Points, in no order, along strands that fork and pass close to each other.
Points whose rows are less than 7.03 apart are linked; no others are. Some points are linked to none.
J_221: [+0.48, -2.17, -2.98, -0.70, -0.89, -4.40, +1.24, -0.92, +1.16, -3.60, -1.24, +0.41, -2.30, -2.51, +1.72, +2.67, +1.82, +0.67, -0.77, -2.12, -1.28]
J_678: [-2.49, +2.24, +1.81, -3.41, -3.51, +0.38, +2.05, +1.14, -2.67, -2.29, -0.65, -4.45, +0.19, -1.48, +0.11, +0.51, +0.43, +0.02, -5.66, +0.32, -1.50]
J_529: [-1.88, -4.58, -2.14, -2.28, +2.16, -1.15, +2.22, -2.56, +2.28, -2.01, +1.36, -1.05, -0.50, -1.58, -0.60, +1.60, +0.61, +0.26, -1.15, -1.01, +2.08]
J_777: [+0.86, +5.60, +2.81, +1.69, -2.97, +1.99, -4.19, +1.27, -2.85, +1.77, -0.39, +1.93, +0.63, +2.16, +0.37, -1.46, -0.92, -0.39, +1.44, +1.50, -2.81]
J_324: [+1.37, +0.59, +2.60, -2.83, -1.64, -1.03, -3.25, -0.88, +1.59, -4.60, -1.92, +1.25, -2.15, -1.21, +4.11, -1.81, +1.35, +0.25, -1.33, -3.18, -5.36]
J_559: [-0.29, -0.80, -5.52, +3.95, -1.24, -2.90, -1.87, +1.87, +0.72, +1.27, -5.59, +2.91, -2.31, -2.19, +1.95, +2.22, +1.85, +3.84, +1.64, -0.12, +2.24]
J_869: [+0.85, -1.75, -5.34, +2.56, -0.10, -4.40, -1.59, -0.94, +0.36, -1.67, -1.33, +2.21, -2.42, -0.73, +1.29, +1.80, +0.05, -0.69, +2.93, -0.57, +1.01]
J_658: [-4.47, +1.61, -0.09, -1.43, -3.55, +1.84, +1.44, +0.74, -3.32, -1.94, +2.86, -5.30, -0.18, +0.39, -2.00, -1.39, +1.53, -0.26, -2.69, +1.57, +2.51]
J_428: [+4.30, -1.62, -2.79, +3.38, +1.55, -0.66, +1.09, -1.34, +0.12, +3.61, -3.82, -1.10, +1.27, +3.07, -0.49, +2.31, -0.47, -2.48, +3.47, +1.51, +3.75]
J_101: [-1.83, -1.25, +2.94, -3.49, +3.83, +0.36, -0.03, -2.32, +4.63, -1.41, +4.16, +1.72, +0.61, +1.77, +2.04, -3.24, -2.81, -1.77, +1.41, -3.20, +1.06]
J_939: [-1.58, -2.10, +0.64, -4.88, -2.09, -0.46, +0.31, -0.05, +1.73, -5.02, +0.67, -3.40, -1.48, -0.27, +1.99, -0.49, -2.41, -0.35, -4.79, -1.20, -2.26]
J_108: [-0.51, +0.17, -1.42, +0.84, +2.48, +1.96, +5.09, +1.34, -0.45, +3.80, +3.15, +0.62, +4.56, -0.99, -2.67, -1.42, +0.51, -2.67, +1.59, +0.61, +5.03]
J_177: [-4.05, -3.41, +0.33, +1.19, +5.76, +1.01, -2.01, -3.54, +4.78, -1.13, +4.79, -0.58, -1.48, +0.74, -2.20, -1.40, -1.50, +0.53, -0.36, -0.86, +0.71]
J_487: [+0.77, +0.27, -4.32, +2.96, +0.15, -4.05, -1.96, -3.52, +0.84, -2.05, -0.80, +2.89, -4.03, -1.28, +4.16, +0.76, +0.21, -1.35, +4.81, -1.57, -1.54]
J_731: [+0.45, -0.02, +0.55, +0.99, +3.82, -4.15, +1.92, -2.97, +2.47, +1.40, -2.28, +2.89, +1.32, +1.60, +0.03, +0.35, -1.20, -3.92, +5.89, -1.82, +0.81]
J_882: [+4.67, +1.49, +0.13, +4.35, +0.37, -0.06, -1.82, +0.07, -2.37, +1.33, +2.05, +2.96, +0.24, +2.33, -1.71, -0.92, -2.65, -1.76, +1.48, +2.99, -0.07]
J_969: [+1.34, -0.08, -4.75, +4.06, +0.69, -1.46, -0.87, +1.58, +0.78, +0.25, -7.73, +0.19, -2.21, -2.03, +3.06, +1.81, +2.99, +2.07, +1.28, +0.85, +3.06]
J_718: [+0.05, +3.18, -0.18, +0.17, -1.94, +2.42, +2.15, +3.81, -4.00, +0.06, +0.32, -1.63, +0.69, -2.27, -2.08, -0.94, +3.29, +2.12, -3.57, +2.81, +2.33]
J_124: [+1.82, -0.89, -0.54, +0.53, +0.05, -1.19, -0.73, +1.66, +1.84, +3.95, -4.67, +2.03, -0.52, -1.09, -1.53, +1.63, +0.92, +7.16, +1.17, +0.65, -5.12]
J_641: [+0.40, +0.26, -0.60, +0.37, +3.29, -4.11, +1.56, -4.66, +3.05, -0.94, -1.16, +3.51, -0.53, +0.57, +0.77, -0.48, -0.22, -3.17, +5.83, -1.91, -0.32]
J_333: [+1.26, -3.28, -2.83, +0.24, -0.17, -0.72, +3.64, +1.44, +0.12, +1.39, -0.02, -1.57, +2.68, -0.05, -1.52, -0.02, -1.85, -3.67, -1.20, -1.28, +0.59]
J_598: [+2.39, -0.81, -0.86, +2.22, +2.86, -2.08, +2.72, -1.85, +0.90, +3.61, -2.32, +0.97, +2.43, +2.26, -1.80, +1.31, -1.50, -3.74, +3.70, -0.41, +1.94]
J_309: [-1.66, -0.02, -1.49, -0.04, -0.43, +3.80, +4.20, +2.40, -2.86, -0.34, +2.92, -3.89, +1.58, -0.47, -4.00, -3.53, +2.26, -0.92, -0.62, +2.27, +4.89]
J_27: [+3.20, -1.29, -0.92, +2.44, -1.74, -0.49, +0.07, +3.09, +0.24, +2.94, -4.17, +0.33, -0.17, -0.71, +0.30, +3.72, +1.82, +3.00, -1.52, -0.58, -1.33]
J_5: [-3.77, +0.42, +3.66, -3.56, +1.08, +1.79, +2.00, -2.95, +0.78, -2.92, +1.32, -3.67, -1.28, -0.24, -0.28, -0.56, -0.84, +0.05, -3.92, +0.49, -0.88]
J_611: [-5.93, +4.60, -0.70, -3.15, -5.15, +1.43, -1.22, +3.62, -2.81, +1.47, +1.04, -0.50, +1.43, -0.36, -1.50, +0.62, +1.26, +4.13, -0.44, +0.83, -2.50]
J_224: [+1.47, -2.04, +2.81, -0.42, +1.69, -2.17, +4.94, -0.08, +1.64, +3.14, -2.87, -1.94, +2.44, +1.72, +0.42, +1.46, -0.98, -4.49, +1.85, -4.32, -0.72]
J_182: [+3.78, +0.81, +3.86, -0.77, -2.62, +1.75, -5.55, -2.48, -1.32, -0.57, -2.38, +0.33, -0.42, +2.91, +3.32, -2.68, -0.75, -3.00, +1.08, -2.20, -3.61]
J_569: [+0.78, -1.46, +1.48, -1.45, -2.12, -1.97, -0.98, +2.94, +0.16, -2.01, -2.22, +0.45, -1.54, -2.08, +1.47, +1.66, +0.28, +2.27, -2.96, -2.16, -4.44]
J_626: [+0.92, +0.67, -2.24, +1.27, +1.77, -4.03, +0.36, -5.49, +2.36, -2.13, -1.07, +2.82, -2.51, -0.62, +2.91, -0.69, +0.53, -3.11, +5.65, -1.99, -2.08]
J_990: [-3.43, +0.70, -0.86, -1.14, -3.21, +3.12, -6.95, +1.67, -1.44, -0.67, +3.10, +4.88, +0.29, -0.04, +0.58, -2.21, -2.10, +2.64, +0.28, +1.59, -0.77]
J_51: [-0.91, +6.14, +1.72, +0.85, -0.56, +0.89, -0.03, +0.11, -4.52, -0.61, +2.57, +1.09, -0.02, +0.84, -3.50, -2.12, +1.48, +0.81, +0.65, +4.54, +3.06]
J_574: [+1.36, +4.19, +6.54, -2.18, -1.62, +2.33, -3.49, -0.08, -1.21, +1.56, -4.81, +0.21, -0.14, +1.57, +2.82, +0.52, +0.41, +0.96, +0.67, -1.40, -6.69]
J_301: [-2.26, +4.85, +1.12, -0.08, -2.74, +1.23, -1.92, +1.21, -4.18, -1.11, +2.76, +0.97, -0.12, +0.52, -1.68, -1.28, +0.40, +0.67, -0.46, +2.96, +1.14]
J_139: [-2.05, +0.51, +2.22, -3.14, -2.93, -0.49, -1.15, +3.34, -0.98, -1.70, -2.12, -0.54, -0.22, -2.21, +1.31, +1.28, -0.54, +2.90, -4.50, -0.96, -4.33]
J_692: [-5.52, +0.12, +0.11, +0.37, +0.53, +3.03, -1.69, -1.71, +0.21, -0.57, +6.41, -2.55, -0.21, +2.98, -1.43, -4.17, -2.99, -1.64, +0.91, +1.32, +2.81]
J_307: [+5.62, -0.37, +0.26, +3.65, +1.39, -0.31, -1.33, -2.04, -0.74, +1.56, +0.97, +2.46, -0.27, +3.50, -1.16, +0.17, -2.49, -2.95, +3.85, +1.69, -0.30]
J_452: [+3.62, +4.80, +3.97, +2.48, -2.12, +2.25, -3.96, +1.05, -2.92, +3.39, -0.28, +0.99, -0.19, +3.62, +1.01, -1.54, -1.49, +0.39, +2.70, +2.23, -1.84]
J_163: [+3.31, -1.15, +1.20, +0.29, +1.34, -2.99, +2.69, -3.03, +1.33, -0.32, -3.04, -0.58, -1.34, +1.30, +0.27, +1.88, +0.34, -2.77, +2.65, -2.04, -2.55]
J_752: [-3.84, +0.29, +3.40, -3.21, +2.77, +3.00, -0.84, -2.72, +4.11, -1.12, +4.40, -0.44, +0.32, +2.66, +1.59, -3.70, -3.60, -1.96, +0.11, -2.17, +1.33]
J_484: [+1.58, -3.24, -4.45, +0.82, +0.27, -1.17, +1.53, +0.50, -0.10, -0.30, +0.25, +0.40, +1.48, -0.71, -1.60, +1.51, -1.00, -2.22, -1.08, +0.23, +1.77]
J_725: [-1.34, +5.89, +1.28, +0.44, -3.63, +0.69, -2.06, +2.83, -3.69, +1.02, +0.42, +1.16, +0.62, +1.03, -1.25, -1.22, -0.15, +1.06, +0.03, +2.07, -1.10]
J_916: [+1.94, -1.02, +1.01, -3.15, -0.88, -2.51, -0.05, -2.19, +3.26, -5.79, -0.47, -0.64, -2.85, -0.98, +3.70, -1.61, +0.40, -1.12, -1.19, -3.72, -5.14]
J_62: [+3.35, -3.30, -3.05, +2.49, -1.74, -3.09, -2.86, +0.36, +0.80, -1.87, +0.49, +1.28, -2.72, +0.71, +1.84, +1.09, -0.63, -1.47, +2.58, -2.00, -1.64]
J_239: [-1.16, -3.98, -1.62, -1.18, -1.86, -0.38, -2.46, +2.20, -0.75, -3.15, +2.66, +0.78, -1.50, -1.91, +0.66, +1.34, -0.98, +2.41, -3.43, -0.18, +0.33]
J_698: [+2.74, -0.78, +1.34, -0.89, +0.03, -3.30, +1.03, -2.69, +2.23, -3.50, -1.45, +0.08, -2.37, -0.51, +1.91, +0.39, +0.80, -1.68, +0.72, -2.77, -4.57]
J_796: [-5.65, +3.90, +0.26, -2.21, -4.74, +1.99, -0.57, +3.84, -3.69, +0.51, +1.00, -2.21, +0.28, -0.80, -2.18, +0.75, +3.46, +4.30, -1.81, +1.25, +0.89]
J_240: [-2.40, +1.08, +2.83, -3.46, -0.63, +0.98, +4.13, -1.33, -1.45, -2.27, -0.03, -3.83, +0.27, -1.26, -0.88, -0.69, +0.07, -0.66, -4.57, +0.60, -0.83]
J_572: [-3.83, -2.00, +1.79, +1.56, +5.56, +2.09, +0.04, -3.80, +1.67, +0.45, +4.73, -0.33, -0.11, +0.51, -3.00, -1.39, -0.98, +0.10, -0.15, +0.60, +1.76]
J_892: [+1.99, +0.04, -5.25, +2.07, +0.09, +3.40, +4.28, +2.47, -0.30, +1.34, +0.63, -0.65, +3.07, -1.50, -1.93, +0.88, +2.09, -2.01, -1.32, +3.18, +3.26]
J_151: [+4.70, -1.10, +0.70, +1.93, -0.81, -1.66, +0.15, +0.53, -0.23, +2.27, -4.10, -0.50, -1.73, +1.00, +1.24, +4.67, +1.52, +1.64, +0.43, -0.75, -0.91]
J_67: [+0.18, -0.72, +2.52, -0.84, +2.53, -1.89, +5.14, +0.09, +1.17, +1.91, -0.35, -0.02, +3.49, +0.66, -0.56, -0.43, -1.69, -3.98, +0.32, -2.80, -0.22]
J_103: [+0.88, +2.37, +0.20, +1.49, -0.93, +1.19, +0.45, +3.54, -2.86, +1.77, -0.08, +1.76, +0.72, -2.24, -1.78, +0.02, +1.17, +3.68, -3.20, +2.32, +0.63]
J_412: [-1.21, +1.20, -0.94, +0.63, -0.18, +4.60, +2.97, +2.11, -3.32, -0.76, +2.37, -3.64, +0.30, -1.58, -3.59, -1.94, +4.10, +0.72, -2.07, +3.19, +4.14]
J_688: [+3.36, +1.58, -3.75, +3.08, -0.67, +2.55, +3.46, +3.74, -2.39, +1.38, +1.39, -1.14, +2.03, -0.93, -2.68, -1.20, +2.34, -0.74, -1.69, +3.20, +3.08]
J_159: [+0.17, +2.13, +4.43, -3.97, -0.26, -0.35, -3.09, -1.63, +1.48, -4.41, -2.08, +2.99, -1.49, -1.88, +2.89, -0.84, +1.94, +2.18, -1.99, -1.74, -4.75]
J_960: [-0.26, +6.17, +5.63, -2.09, -0.63, +1.73, -2.78, -0.30, -0.93, +0.89, -4.31, +1.99, +1.04, +0.47, +1.36, -0.05, +1.01, +1.33, -0.39, -0.43, -6.58]
J_596: [-2.08, +3.09, +2.13, +0.85, +1.68, +2.33, +1.65, -2.02, -3.86, -0.51, +3.96, -0.44, -0.49, +0.58, -4.14, -2.93, +1.02, +0.15, +0.66, +3.94, +3.68]
J_995: [-2.75, -2.11, +2.86, -2.03, +4.84, -2.14, -0.54, -0.44, +4.96, +1.90, +4.76, -1.11, +1.42, -0.50, +1.56, +2.00, -0.34, -1.33, +0.60, -4.18, +4.78]
J_754: [+4.12, +3.85, -0.76, +5.41, +0.23, +0.34, +0.91, +2.23, -2.85, +3.30, +1.12, +1.81, +1.68, +1.03, -2.49, -0.76, +1.21, +1.70, -0.63, +3.93, +2.43]
J_216: [-0.52, +1.04, +1.63, -0.41, +1.66, +3.09, +1.49, +0.66, -1.20, +1.48, -1.00, +2.18, -0.07, -4.43, -1.62, +3.36, +4.54, +5.85, -4.37, +2.07, +0.73]
J_193: [-2.96, -2.32, -3.11, -2.46, +2.56, -2.37, +3.19, -0.45, +3.64, +0.25, -3.51, -0.43, +2.04, -2.53, +1.21, +0.75, +1.13, -2.18, +2.16, -1.89, +4.25]
J_167: [-3.75, -1.78, +0.12, -3.04, +3.78, -1.89, +2.49, -0.18, +3.98, +1.47, -1.68, -0.30, +3.31, -2.64, +1.80, +2.07, +2.03, -2.02, +1.54, -2.85, +5.71]
J_188: [+5.77, -2.06, +0.50, +1.64, -1.13, -1.47, -0.48, -0.56, -0.65, +1.31, -2.07, -0.50, -2.41, +2.52, +1.71, +3.69, -0.16, -0.24, +3.07, -0.49, -0.37]
J_806: [+1.15, -3.25, -3.08, +0.86, -1.86, -1.19, -0.86, +2.45, -1.29, -1.47, +1.35, +1.19, -0.21, -0.99, -0.39, +1.60, -1.17, +0.22, -2.87, +0.06, +0.37]
J_555: [+5.33, +0.37, +3.54, +2.27, -1.33, +1.37, -3.33, +1.42, -1.42, +4.03, -0.40, +1.87, -0.78, +3.10, +1.55, +0.60, -1.87, +2.49, +2.92, +1.37, -1.55]
J_717: [+4.53, +1.16, +3.19, +1.13, -0.54, +1.93, -3.59, -3.51, -0.92, -0.35, -0.55, +1.69, +0.13, +3.42, +0.91, -3.79, -2.09, -4.84, +2.06, -0.22, -2.39]
J_966: [+1.12, +1.71, +3.98, -2.43, -2.18, -0.32, -0.71, -1.09, -0.07, -3.30, -2.73, -2.08, -0.22, +0.86, +1.92, -0.65, -1.12, -3.07, -2.57, -1.25, -5.46]
J_415: [-2.59, -2.90, -1.48, -1.07, -3.32, +1.06, -5.73, +2.92, -0.67, -2.60, +3.55, +3.07, -1.26, -0.81, +1.27, -0.84, -2.74, +2.44, -1.70, +0.81, -0.14]
J_285: [-3.42, -4.70, -1.74, +1.23, +4.17, -0.03, -2.23, -2.92, +4.35, -2.94, +3.84, -2.26, -3.25, -0.68, -1.80, +0.40, +0.25, +1.79, -2.20, -0.97, +0.21]
J_981: [+4.10, -0.13, -4.79, +5.10, +0.62, +0.69, +0.08, +0.82, -0.12, +3.30, -2.83, -0.07, +2.37, +1.72, -0.60, +2.64, +0.92, -1.34, +0.33, +3.21, +3.75]
J_39: [-2.99, -2.33, +1.49, -2.01, +3.89, +1.17, +4.35, -0.93, +1.56, +2.01, +2.63, -1.21, +3.03, -1.21, -0.88, +0.46, +0.39, -0.81, -0.94, -1.68, +3.38]
J_587: [-3.58, -0.20, -1.06, -0.70, -1.22, +1.45, +1.26, +0.73, -2.22, -0.57, +5.30, -2.61, +1.12, +1.60, -2.20, -4.30, -2.80, -1.90, +0.35, +1.68, +3.44]
J_662: [+0.28, +0.84, -0.21, +0.92, -1.05, +0.66, -3.12, +3.22, -0.57, +3.35, -1.23, +3.54, +0.56, -0.15, -1.97, -1.35, -2.33, +5.05, +0.81, +2.27, -3.75]
J_689: [-2.15, +0.41, +2.14, +1.24, +4.23, +2.06, +0.94, -3.85, -1.42, +0.36, +5.02, +1.30, -0.05, +0.53, -3.49, -2.31, -1.13, -0.24, +1.15, +2.95, +2.77]
J_734: [-5.11, +2.77, +0.05, -1.63, -4.69, +1.92, -0.39, +2.64, -3.77, -1.31, +2.05, -4.49, -0.23, -0.15, -1.86, +0.71, +3.84, +2.28, -2.86, +1.29, +2.29]
J_932: [-0.36, -1.05, -0.78, +0.44, +1.39, -0.50, +3.89, +2.94, +0.14, +4.28, +2.60, +0.17, +5.58, -0.68, -0.99, -1.04, -1.24, -4.43, +1.15, -1.86, +3.81]
J_99: [-1.32, -0.85, +2.07, -2.04, +3.11, -0.53, +5.03, -0.97, +0.65, +1.22, +1.93, +0.51, +3.02, -0.34, -1.27, -0.53, -1.26, -2.10, -0.41, -1.37, +1.63]
J_354: [-1.22, -3.39, -4.46, -1.33, +0.15, -3.75, +0.92, -2.13, +1.55, -3.76, +0.63, -0.28, -2.50, -2.47, +1.88, +2.08, +1.11, +0.82, -0.10, -1.57, +1.06]
J_841: [+3.66, -2.50, -1.76, +3.46, -1.94, -1.89, -4.17, +1.42, +0.37, +0.20, -0.24, +3.30, -2.93, +1.17, +1.66, +1.53, -0.58, +0.70, +3.69, -1.10, -1.42]
J_563: [-4.85, +1.91, +2.78, -3.19, -0.11, +3.26, -1.41, -4.53, +2.60, -3.33, +2.41, -3.80, -1.97, +1.61, +0.75, -0.58, -0.71, -0.42, -3.28, +0.00, -1.43]
J_590: [-2.97, -4.79, -0.98, -0.61, +3.78, -0.09, +0.57, -3.44, +3.22, -2.40, +2.10, -2.27, -2.27, -1.52, -1.29, +1.96, +1.73, +1.82, -2.17, -1.12, +0.88]
J_813: [+2.11, +2.89, +4.87, -1.83, -3.46, +2.43, -5.09, -0.97, -1.59, +0.84, -3.34, -0.46, +0.09, +2.46, +3.53, -0.37, -0.01, -1.56, +0.63, -1.97, -5.06]
J_571: [+0.90, -0.93, -0.84, -0.24, -1.85, +1.48, -3.90, +3.21, -0.23, +3.70, -2.79, +0.48, +0.06, +0.83, -1.18, -1.27, -3.06, +4.95, +2.05, +1.47, -5.56]
J_778: [+3.06, +0.18, -1.28, +2.74, -0.93, -0.07, +0.50, +3.11, -1.09, +2.50, -2.20, +1.36, +1.16, -1.11, -0.96, +2.58, +1.31, +2.29, -2.99, +0.98, +0.08]
J_947: [-4.78, +1.27, +1.79, -2.68, +0.25, +4.07, -2.14, -4.75, +3.40, -2.34, +3.72, -2.40, -0.86, +2.83, +0.97, -2.74, -2.37, -1.62, -1.40, -0.56, -0.05]
J_679: [+1.08, -1.03, -4.81, +1.48, +0.30, -2.56, +1.29, -0.15, +0.59, -1.26, -6.89, -1.76, -1.85, -2.33, +2.23, +2.33, +2.63, -0.90, +0.78, -0.56, +1.49]
J_946: [-4.01, -2.12, -1.29, -0.33, -0.06, +2.54, -3.15, -1.40, +0.22, -2.37, +5.95, -2.61, -1.35, +1.54, -0.53, -2.36, -3.64, -0.61, -1.58, +1.46, +1.66]
J_185: [+2.43, -2.53, -0.48, -2.14, -1.48, +1.33, -2.54, +2.44, +0.08, +3.66, -3.71, -1.49, -0.76, +1.16, -0.22, -0.02, -2.19, +6.35, +2.79, +1.23, -6.43]
J_160: [+0.91, -2.01, -1.80, +0.87, +0.07, +0.34, +5.20, +3.04, -0.09, +3.43, +0.49, -2.37, +4.32, +0.04, -1.43, -1.46, -1.52, -4.70, -0.20, -1.74, +1.37]
J_545: [-1.92, +3.06, +3.21, -3.05, -2.74, +0.11, +1.26, +2.14, -2.72, -1.20, -2.45, -2.39, +0.34, -2.50, +0.53, +1.37, +1.02, +1.96, -5.67, -0.09, -3.03]
J_743: [+2.40, -0.27, -6.37, +3.63, +0.65, +1.87, +1.05, +1.81, +0.13, +1.53, -1.62, +0.97, +2.84, -0.35, -0.87, +2.56, +1.27, -1.41, -0.52, +3.80, +4.34]
J_434: [+5.39, -2.31, +1.59, +0.40, -0.33, -1.40, +1.40, -2.07, +0.07, +0.61, -2.09, -1.52, -2.22, +2.64, +0.89, +2.35, -0.90, -2.44, +3.14, -1.08, -1.89]
J_215: [+0.13, -2.40, +0.34, -4.12, -1.59, -2.50, +0.30, -0.17, +2.52, -6.02, +0.16, -1.81, -2.65, -1.49, +2.99, -0.06, -0.47, +0.67, -3.48, -2.62, -3.62]
J_954: [+0.64, +3.81, +0.91, +2.46, -0.60, +0.74, -1.95, +3.26, -1.91, +4.50, -0.69, +3.17, +1.45, +0.39, -2.30, -2.02, -0.98, +5.38, +0.63, +3.47, -1.81]
J_233: [-2.38, -1.44, +2.95, -3.49, +4.72, -2.12, +1.26, -2.13, +5.55, -0.53, +4.08, +1.07, +0.45, +0.20, +2.00, +0.14, -0.68, -0.70, +2.29, -4.44, +1.92]
J_663: [+4.12, +1.81, -1.40, +4.62, +0.47, -0.06, +0.63, +0.88, -2.90, +2.42, +1.85, +1.82, +1.10, +1.53, -2.86, -0.91, -1.47, -0.80, +0.18, +3.49, +1.88]
J_883: [+1.32, -2.37, -1.71, +0.00, -2.29, -4.13, -0.12, +1.27, +0.92, -2.47, -1.90, +0.03, -3.06, -2.31, +2.61, +2.67, +1.75, +1.48, -0.86, -3.57, -3.45]
J_441: [-1.47, +5.11, +5.51, -3.89, -0.11, +1.24, -2.84, -1.35, -0.45, -1.63, -2.85, +3.34, +0.35, -1.28, +1.69, +0.27, +1.68, +2.02, -1.79, -0.23, -5.14]
J_18: [-3.48, -0.30, -1.10, -2.39, +5.00, -2.52, +4.11, -5.11, +2.29, -1.52, -4.48, -0.02, -1.12, -3.67, +1.01, +1.24, +3.44, +0.40, +2.08, -0.54, +3.18]
J_601: [+5.62, -0.56, +1.74, +2.10, +1.57, -0.07, -1.83, -3.92, +0.76, -0.20, -0.13, +3.28, -0.72, +3.18, +0.22, -1.72, -1.22, -3.92, +4.66, -0.77, -2.00]
J_781: [-2.82, -1.94, +1.49, -2.83, +3.80, +0.12, +3.45, +0.32, +3.15, +2.38, +1.00, -0.99, +4.09, -2.07, +1.17, +2.54, +1.69, -1.99, -0.55, -3.03, +4.65]
J_897: [-3.78, +1.05, -0.55, -1.83, -3.04, +0.94, +2.42, +0.78, -2.42, -1.58, +3.35, -4.05, +0.92, +1.47, -1.60, -3.32, -1.79, -2.34, -1.12, +1.04, +2.17]
J_40: [+4.79, -1.45, +1.13, +3.08, -2.01, +0.88, -4.79, +2.15, -0.77, +2.41, +0.43, +2.85, -1.46, +2.76, +1.29, +0.34, -2.30, +1.15, +2.96, +0.45, -1.47]
J_733: [-0.49, -1.54, -4.80, -0.62, +1.90, -1.97, +3.08, -0.63, +1.93, -1.14, -6.00, -1.41, +0.45, -2.54, +0.90, +1.56, +2.23, -1.85, +0.93, -0.65, +2.51]
J_345: [-0.83, -0.12, -1.19, +0.41, +1.60, +2.34, +5.00, +1.03, -1.82, +1.54, +3.68, -1.15, +2.74, -0.73, -3.54, -2.74, +0.51, -1.52, +0.28, +1.51, +4.12]
J_52: [-2.63, -4.06, -1.44, -1.72, -1.03, +1.15, -1.88, +0.28, -0.23, -3.22, +4.00, -2.67, -1.53, -0.65, -0.02, -0.28, -2.21, +0.86, -4.09, +0.83, +1.00]
J_400: [+3.11, +3.94, +0.86, +5.08, -0.23, +0.57, -0.25, +3.21, -1.77, +5.65, -0.65, +1.74, +2.18, +1.01, -1.90, -1.24, +1.29, +5.15, -0.08, +3.64, +0.30]
J_660: [-0.55, -1.15, -6.14, +3.33, -1.06, -4.04, -2.27, +0.79, -0.07, -0.90, -2.99, +2.93, -3.25, -2.28, +2.57, +2.28, +0.85, +2.09, +2.26, -0.44, +2.03]

Follow the links from the first point to the second, and from the first to the third. Name the last point that the two ways share.
J_626; J_177; J_193 -> J_869
J_990; J_587; J_151 -> J_239
J_688; J_777; J_969 -> J_869
J_611; J_990; J_333 -> J_239
J_939; J_412; J_601 -> J_916

A fork is a point with three links. Follow the links from the first point to the second and name the forks in between, in order.
J_587; J_108 -> J_239
J_67; J_40 -> J_869
J_882; J_188 -> J_916

A fork is a point with three links, a tip a point with one. Leave the first point through the second and follow the links. Name the first fork or tip that comes.
J_529; J_590 -> J_869
J_108; J_345 -> J_916
J_733; J_193 -> J_224
J_151; J_27 -> J_239
J_692; J_587 -> J_611
J_882; J_663 -> J_185
J_883; J_569 -> J_995
J_869; J_487 -> J_688
